Each row is a point on a landscape with many peaks, with its height.
From any point a climber steps to the highest of the 6 points nearest to it. It stops when none of these is higher. Distance is the straight distance between rows; heights are no part of it.
j905: [125  80 147 100 135 132 194 109 107]  h=536
j492: [146 154 142 134 120  90  84 182 120]  h=670
j580: [171 166 107 172 128 168 110 113 144]  h=451
j393: [ 96 119  69  91 162 153 166  79  99]  h=252
j328: [ 93 136 121 100 107  57 105 175 144]  h=51
j678: [138 181  83 189 133 172 144  98 160]  h=430
j466: [118  78 167 114 122 110 157 142 130]  h=729
j285: [107  65 156 108 118  94 162 158 144]  h=538
j319: [177 150 142 144 130 134  95 159 116]  h=559
j725: [109 138 105 116 147 164 134  67 114]  h=360
j967: [130 180 101 172 136 171 124  90 151]  h=365
j677: [113 107 156 112 108  93 105 161 130]  h=489
j394: [154 181 129 130 115  87  97 196 122]  h=398
j476: [115  75 155 113 119 108 193 140 135]  h=560
j38: [136  98 167 121 122 115 105 151 117]  h=404
j330: [124  73 155 104 125 128 175 117 111]  h=634
j238: [149 165 111 171 138 179 117  90 141]  h=325
j658: [132  96 159 119 116 124 112 129 108]  h=224
j753: [190 163 117 168 126 155  99 140 145]  h=503
j613: [162 160 147 137 118 110  88 182 123]  h=578
j892: [ 81 161  71 121 154 170 134  76 110]  h=427
j865: [118 149 110 132 148 168 131  70 121]  h=385
j73: [149 126 161 128 119 116  97 151 116]  h=636
j800: [133 120 139 114 138 161 134  81 106]  h=337
j582: [118  87 161 118 113 105 120 154 122]  h=371
j673: [ 96  66 121 119 128  74 163 169 188]  h=707
j709: [137 115 155 122 131 150 123  99 108]  h=340
j199: [ 93  77 137 110 112  77 144 167 161]  h=587
j163: [109 181  91 171 140 177 134  90 150]  h=487
j255: [ 87 181  83 157 143 172 128  80 135]  h=720
j181: [172 148 131 153 137 143 100 131 130]  h=641
j621: [131 105 153 105 130 144 137 104 105]  h=417
j180: [127  90 165 113 115 125 127 127 115]  h=357
j213: [171 173 100 180 132 175 124 106 165]  h=545
j405: [143 178 133 131 117  78  99 198 118]  h=535
j283: [148 131 146 146 136 156 108 104 116]  h=220
j94: [136 146 139 131 115  96  89 174 115]  h=635
j2: [122 124 157 123 118  93  89 175 116]  h=592
j784: [ 92  77 124 103 111  64 141 174 171]  h=666
j809: [166 161  83 191 110 168 139 113 167]  h=617
j919: [185 163 124 146 126 117  94 178 128]  h=98
j950: [111 201 121 120 108  55 105 184 124]  h=527
j477: [149 160 118 154 144 176 110  86 133]  h=315
j646: [ 97 142 130 110 110  73  94 181 127]  h=343
j148: [ 91  94 136 103 108  70 121 171 151]  h=546
j58: [ 96 145 130 103 112  58  93 182 134]  h=21
j732: [124  96 129  93 144 144 176  87  94]  h=143
j708: [143 132 141 141 141 158 114  88 120]  h=230
j825: [110 109  90  91 159 154 170  83  93]  h=147
j197: [122 115 109 104 152 158 154  75  99]  h=209
j975: [141 112 162 126 124 133 104 129 114]  h=253
j533: [117 154 105 142 144 171 122  70 130]  h=424
j557: [103 162 136 119 112  69  87 184 131]  h=714
j716: [152 134 149 135 121 125  89 158 115]  h=601
j362: [110  91 154 109 110  84 120 161 141]  h=391
j980: [109  70 133 121 133  87 187 163 181]  h=112
j917: [ 92 143  74 101 155 165 138  71 109]  h=389
j443: [126 107 136 105 139 151 144  76  98]  h=314
j470: [164 130 154 132 130 140  95 132 120]  h=505
j681: [126  62 155 104 133 124 189 123 114]  h=577
j164: [190 161 100 176 122 160 117 133 151]  h=504
j644: [ 94 140  76  96 159 165 145  69 106]  h=372
j875: [131  82 162 110 120 132 152 115 109]  h=530
j343: [135 177  80 198  98 160 170 106 172]  h=497
j941: [109 132 101 107 152 168 145  69 101]  h=338
j127: [107  71 148 117 121  95 186 154 153]  h=470

For each start below, name the point where the climber stops.
j708 -> j255
j905 -> j466
j393 -> j255
j148 -> j673
j238 -> j809

Call two points neighbours if one is among the 6 nearest of the other. Go from one point of each pair to the other, from neighbour to neighbour, staying as high as possible. Name the lowest point that can't be avoided.
j255 and j809 -> j163
j492 and j73 -> j94
j181 and j673 -> j677
j809 and j73 -> j164
j181 and j73 -> j716
j673 and j466 -> j285
